Points, in no order, along strands that fork, close into loops and pass close to each other.
In the rows, zero is written as 128.
Points whose rows are less than 102 apart are linked; no others are.
mome: [123 184  88 120 156 131 147 115 113 128 171  91 119  96  85  84 196  92
 137 157 145 139 119 177 113 140]
mez: [ 72 126 170 136 163 128 141 106 129 153  88 143 114 198 145 173  87 169
 137 104 100 130 135 114 162  84]
vol: [136 158 150 135 108  80 154 124 165 142 186 113 109 106  60 130 138 129
  95 129 181 135 137 150 105 132]
Dade: [168 138 143  98 119  82 175 123 152 164 114 120 148 100 118 131 115 162
 150 103 182 136 147 162  81  97]
zim: [ 94 125 149 122 170 158 105 119 123  69 125 120  93 139 159 180 151 137
 124 163 189  82  97 134 115 119]
mebep: [ 87 137 162 136 145 122 165 108 166 179 104 124  94 189 106 153  94 168
 149 115 127 135 129 120 157  78]
Gini: [ 76 135  99 122 120 113 114 125 103 169 113 139 147 153 131 123 105 149
 116  82  66 132 160 121 169 139]
gog: [167  70 159 148 101 146  74 146 128  67 119 156 135 118 175 150  95 110
 101 133  96 119 108  68 144 162]
sut: [ 77 121 117 159  95 112 120 172 128 147 130 107 131 143  99 146 118 204
  80  81 154  93 128 124 135 162]
kekug: [130 124 161 107 189 132 112  93 108  82 141 162 157 149 194 183 127 112
 111 142 138 106 162 149  87  72]
sunet: [134 101 166 140 184 166  87 104 108  56 150 149 143 146 200 180 119 107
  86 157 135  93 142 124 103 106]
petu: [145 145 135 132 134 120 161  89 174 155 148 120  79 130  87 100 136  86
 152 182 132 166 112 128 137 101]
Benu: [ 72 127  86 130 101 149  86 132 104 142 143 147 142 147 136 131 121 122
 115  97  74 104 148  99 158 176]
vagar: [169 151 114 111 141 120 111 121 108  92 144 121 148  52 142  98 164  70
 148 137  99 163 135 144 132 138]
nav: [ 86 116 167 145 159 148  92  90 119  99 149 165 135 159 171 185 100 137
  94 122  94 105 159 105 141 123]
Ramo: [145  91 160 146  78 100 102 167 139 110 115 131 140 102 129 150  96 166
  91  94 136 126 114  91 136 152]
dafa: [192 161 144  96 104 124 183  95 177 141 141 139 111  96 110 107 116 100
 179 182 206 164 133 170  76 101]
dopib: [145 152  98 127 130 105 153 132 123 159 148  95 152  88  98  75 165 146
 137 103 106 157 155 171 136 120]
sav: [157 125 155 113 163 137  96 132 116  34 128 134 130 107 182 176 141  81
 112 162 196  91 117 149  83 131]
zape: [145 143  85 136 134 131 172 123 147 157 143  89 113 123  90  67 186 119
 140 164 140 143 110 163 114 128]
les: [150 141  86 154 108 107 143 172 130 132 155  95 147  98  79  84 190 114
  99 131 138 119 119 152 100 171]
sefom: [ 99 124 101 117 138 138 110 108 120 134 124 142 118 141 140 120 137  95
 130 141  62 133 124 104 163 126]
Lunaz: [ 92 133  82 142 108 173  73 133  98 113 169 144 127 132 129 141 132  72
 122 120  93  92 131  87 149 208]
zuvuz: [110 152  96 147 131 125 151 107 149 173 164 111  91 143  62  71 162 110
 126 148  90 158 137 137 168 116]
vati: [102 107  79 124 128 157  92 152 102 100 111 122 123 131 155 132 147  92
 125 144 111  90  94 103 132 171]
levo: [169 177 127  85 129 109 184 106 146 162 140 126 141  88 112 115 137 139
 179 125 186 150 172 193  77  86]
Zekas: [147 156  85 131 122 130 102 156  91 104 160 111 156  53 116  93 175  77
 131 115  95 143 135 137 132 173]
zopo: [145 113 140 133 113  83 177 146 149 176 102 102 139 134 102 122 106 198
 119  94 177 126 126 146  99 113]
dobe: [ 55 119 104 152  77 148  91 177  98 147 118 131 138 164 127 140 101 198
  89  74 132  84 126 111 150 185]
Dida: [187 113 167  97 127 112 159 114 163 118  99 142 132 111 159 141 109 122
 165 156 176 143 112 137  88  90]
vimod: [141 166 114 138 141 125 143  87 146 148 172 115  86 114  69  67 162  76
 145 171 108 183 126 142 159 114]
kebot: [208 137 124 134 117 112 182 128 157 178 122 104 150  84  99  45 138 149
 172 120 116 189 155 164 126 102]
tus: [106  78 125 128  78 171  80 155 102 121  85 163 129 181 161 111  80 146
 112 125  76 117  95  68 176 155]
Kir: [117 149  75 164 112 158  91 183  94 109 164 116 126 101  88 128 155  61
 109 129 136  87 106 116 113 224]
talug: [176 136 123  97 151 119 128 108 127  92 119 123 136  82 163 117 158  62
 152 167 131 146 117 145 112 125]
dat: [119 149 157  90 169  84 141  96 116 142 121 150 157 129 151 174 113 152
 136  84 137 131 190 155 112  77]
Tel: [157 153 171 101 123 133 196 102 175 181 102 139 110 142 112 142  83 152
 194 132 192 137 160 156  76  60]
Vegi: [158 126 163 118 135 130 158  92 185 125 128 130  78 136 122 130 116  93
 162 192 164 150  93 123 122  93]
bidu: [118  75 129 129 104 151 108 153 116 111  73 133 117 163 159 126 106 153
 122 141 103 122  69  84 154 134]
baled: [141 110 156 163 101 146  77 170 127  66 144 135 124  88 134 177 120 119
  99 117 156  96 104  89 124 188]
Vezo: [109  84 182 142 163 139 116 121  87 100  74 160 155 184 193 172  88 185
 109 112 108 132 124 110 133 101]
bara: [127 140  74 142 132 116 178 146 126 192 120  90 144 167  81  56 170 186
 127 101  98 134 153 176 140 123]
Boz: [121 124  75 118 119 153 107 129 108 148 116 135 124 139 128  65 144  94
 147 144  41 160 123 106 187 117]
mele: [181 107 111 108 129 120 145 132 148 121  90 108 127  98 154  97 148  89
 158 174 148 144  82 133 107 130]
pibe: [138 123  59 132  94 154 107 146 116 134 138 119 116 126 103  43 160  80
 127 154  67 147 108 107 173 148]
sulu: [124 134 110 134 113  93 136 158 130 137 142 107 147  97 101 129 155 143
 103 109 156 113 123 139  99 146]
duda: [121  87 106 120 134 139 110 149 113  99  77 116 128 134 170 132 139 124
 132 150 130 101  71 107 121 143]
von: [139  97  94 113 134 130 140 140 126 139  76 110 123 140 149 102 146 116
 153 161 116 131  75 118 121 118]
zud: [156 141 129 133 117 108 117 147 135  91 146 116 123  77 110 128 149  66
 112 159 167 125  93 129 102 170]
toli: [121 137 168 103 150 141 135 117 146  83 136 124  89 134 144 181 139 151
 141 161 225 103 104 150  99  94]
vesen: [ 97 169 126 109 167 115 124  82 115 141 157 138 135 111 127 131 141 111
 142 107  69 151 182 143 163 102]
Mibok: [ 60 116 135 148 124 172  87 119 125 101 148 139  91 161 138 169 116 146
 108 134 114  93 111  91 165 158]
romim: [137  99 131 134 111  86 172 156 124 185  68 109 143 159 108 109  91 196
 119  87 133 148 120 126 129 122]
nada: [151 188 117 103 146 144 200  93 149 179 154 105 121 107  88  84 155 141
 189 148 173 151 166 202  91  87]
rapa: [121 156 108 122 139 122 126 111 116 148 150 120 134 100 108  83 145 119
 148 106  52 175 168 138 187 109]
suguf: [157 136 113 118 143 123 153 111 130 162 111 116 139 108 121  75 140 123
 180 124  71 189 141 141 162  85]
nelu: [123 138  78 130 110 149  83 151  91 112 156 135 147  89 124 115 150  71
 124 114  84 117 138 105 138 189]
sofu: [130  91 158 130 117 104 155 140 127 162  62 132 132 168 134 132  77 176
 134 104 110 158 108 104 147 104]
tanu: [141 135 165 145 124 133  90 146 129  55 156 125 101  88 120 170 131  86
  98 149 182 106  97 114 109 176]
kotin: [ 87 108  83 156  54 166  94 201 115 142 131 127 135 165 103 103 122 164
  86 105 127  78 101  98 145 190]
zibe: [ 93 123 104 136 152 169  77 117  97  85 151 141 126 131 159 161 140  73
 119 137 105  84 131 102 128 180]
Fem: [143 127  99 149 125 121 178 123 168 188 131 103 107 156  75  66 158 138
 140 150 114 153 123 145 136 107]
geze: [ 84 161 120 127 133 103 119  99 128 156 172 129 123 117  94 141 128 121
 106  98  92 132 175 125 159 136]
rumim: [147  96 191 130 147 124 162 118 134 140  56 145 127 175 154 153  79 166
 162 123 122 156 106 103 128  78]
renuv: [146  85 180 131 148 121 113 113 118 101  98 162 155 152 186 165  92 144
 108 123  95 135 133 104 127  99]
zilup: [139 115 154 141 173 164  77 116 103  37 150 138 128 125 179 182 129  66
  96 159 152  80 131 122 102 157]
Gepin: [115 143 151 106 141  66 147 128 128 154 118 125 145 124 126 170 100 188
 118  68 176 115 171 150 109  97]
riru: [133 156 143  86 154  97 134  98 124 122 147 143 146  98 139 160 140 114
 135 117 138 132 167 154 107  90]
lutap: [193 142 133 115 142 133 174 115 134 167 102 112 154  80 129  59 126 139
 211 117  97 201 153 160 138  77]
Mimu: [194 162 121 135 118 102 167 128 147 147 171  95 152  66  80  49 165 139
 146 120 134 181 164 184 126 118]
teb: [103 135 106 130 114 102 147 138 119 203  88 127 133 178 107  90  91 160
 119  82  65 157 153 125 185 114]
bimo: [124 125  89 134 116  99 155 148 132 171 124  97 144 130  94  95 156 160
 113 106 123 123 131 149 120 133]
Geban: [190 139 173  95 107 124 178 100 183 150 112 150 116 114 131 134  86 124
 189 159 190 152 140 148  80  75]
mov: [186 115 172  98 155 131 124 118 135  51 115 145 136 125 198 169 126 106
 130 169 201 113 119 154  77  94]
fut: [118 166 125 109 149 123 192  96 163 185 143 111 104 141  88 122 138 143
 167 144 171 129 144 171  98  81]
tid: [136 178 138  75 179 120 155  83 113 132 139 138 149 108 150 142 151 121
 180 116 130 147 186 182 111  61]
bafas: [ 72 111 179 143 163 123 137 118  85 140  59 157 144 210 173 172  64 192
 119  86  99 145 140 117 154 105]
Nidi: [107 116  80 162  76 158 102 185 127 124 153 114 114 143  86  98 147 111
  89 139 127  89  92 100 138 193]
kibi: [ 79 159  90 145 120 122 117 133 115 146 177 113 125 118  80 121 158 119
  98 111 113 110 148 133 134 166]
Semir: [120  80 118 132  85 170  66 144  90 107 114 177 161 166 186 132  82 120
 112 105  68 108 128  69 152 182]
Dur: [118  83 115 136  92 139 127 151 142 149  85 128 100 175 119  95 105 146
 127 148  98 139  72  86 169 114]
gizo: [ 56 107 126 143 105 160  88 142 110 126 111 140 119 168 147 156  98 184
 105 100 114  97 115  98 163 158]
rab: [127 119  82 146  92 140 104 149 131 127 149 119 105 126  91  90 148  79
 104 152 101 124  99  99 151 172]
nason: [ 92 124 155 135 124  97 129 148 129 134 115 115 126 132 119 171 107 214
  96  77 181 104 135 135 128 122]
pazo: [166 151 148 116 106  98 164 109 175 138 161 121 104 101  88 118 130 111
 132 160 189 151 120 150  97 117]
bomu: [180 102 182  97 142 116 138 126 134  83  95 152 151 124 186 171 106 156
 147 136 190 126 121 144  73  79]
sof: [130  93 171 164 141 173  72 100 125  74 164 167 133 150 181 177  90 111
  87 140  84 109 147  83 147 150]
duzev: [145  79 141 160 110 176  61 130 108  75 149 174 154 141 190 163  90 100
 101 115  78 104 140  70 143 184]
fozi: [ 95 121 133 119 154 126 113 102 123 117 135 149 126 139 150 163 127 114
 120 131  97 116 140 111 138 119]
Gitaz: [ 81 147  93 148 120 134  96 159 104 115 166 120 133 106 107 155 154 108
 106 111 142  83 127 118 108 187]
narov: [112 168 100 113 142 105 137 123 116 131 162 107 138  87 104 127 176 117
 124 122 155 120 138 164 101 131]
lupon: [125 135 165 115 147 114 183 105 157 180  90 125 117 164 118 148  92 164
 171 112 154 138 136 135 112  66]
Pufu: [100 109 102 140  94 118 137 145 139 182 104 123 114 178  99  90 113 152
 112 117  88 138 116 109 169 120]
mev: [143 105 184 144 108 125  92 155 132  71 127 140 134  92 148 188 112 170
  95 105 165 108 119 104 122 145]
Selo: [136 157  98 159 117 123 117 173 118 109 164 102 122  91  74 109 174  72
  98 148 159 110  95 141  95 196]
buze: [ 92 119 156 146 149 175  83 118 122  62 148 133  92 135 149 185 133 127
 102 151 150  88 109 103 141 152]
buva: [142 108 164 114 152 110 145 106 137 132  92 147 139 144 161 157 106 134
 149 126 116 144 126 118 121  80]

A piece is all that can be reached along the links. How many separate loops has the piece of each point below (a circle has one, a figure eight two, a Y none), and how many tips (points with one link)?
Mibok: loops 2, tips 3
renuv: loops 0, tips 3
Mimu: loops 1, tips 3

Name the points in between on the shortest way along the links from the first point to the second, in order.
zopo, kekug: romim > sofu > rumim > buva > renuv > Vezo > bafas > mez > mebep > lupon > Tel > Geban > Dida > bomu > mov > sav > zilup > sunet
Lunaz, Nidi: zibe > vati > duda > bidu > tus > Semir > duzev > sof > nav > fozi > sefom > Boz > pibe > rab
Mimu, Vegi: dopib > bimo > sulu > narov > mome > zape > Fem > zuvuz > vimod > petu
mev, vesen: baled > tanu > zud > Selo > Kir > Gitaz > kibi > geze
gog, vagar: duzev > Semir > tus > bidu > duda > von > mele > talug
pibe, toli: rab > Nidi > kotin > dobe > gizo > Mibok > buze > zim
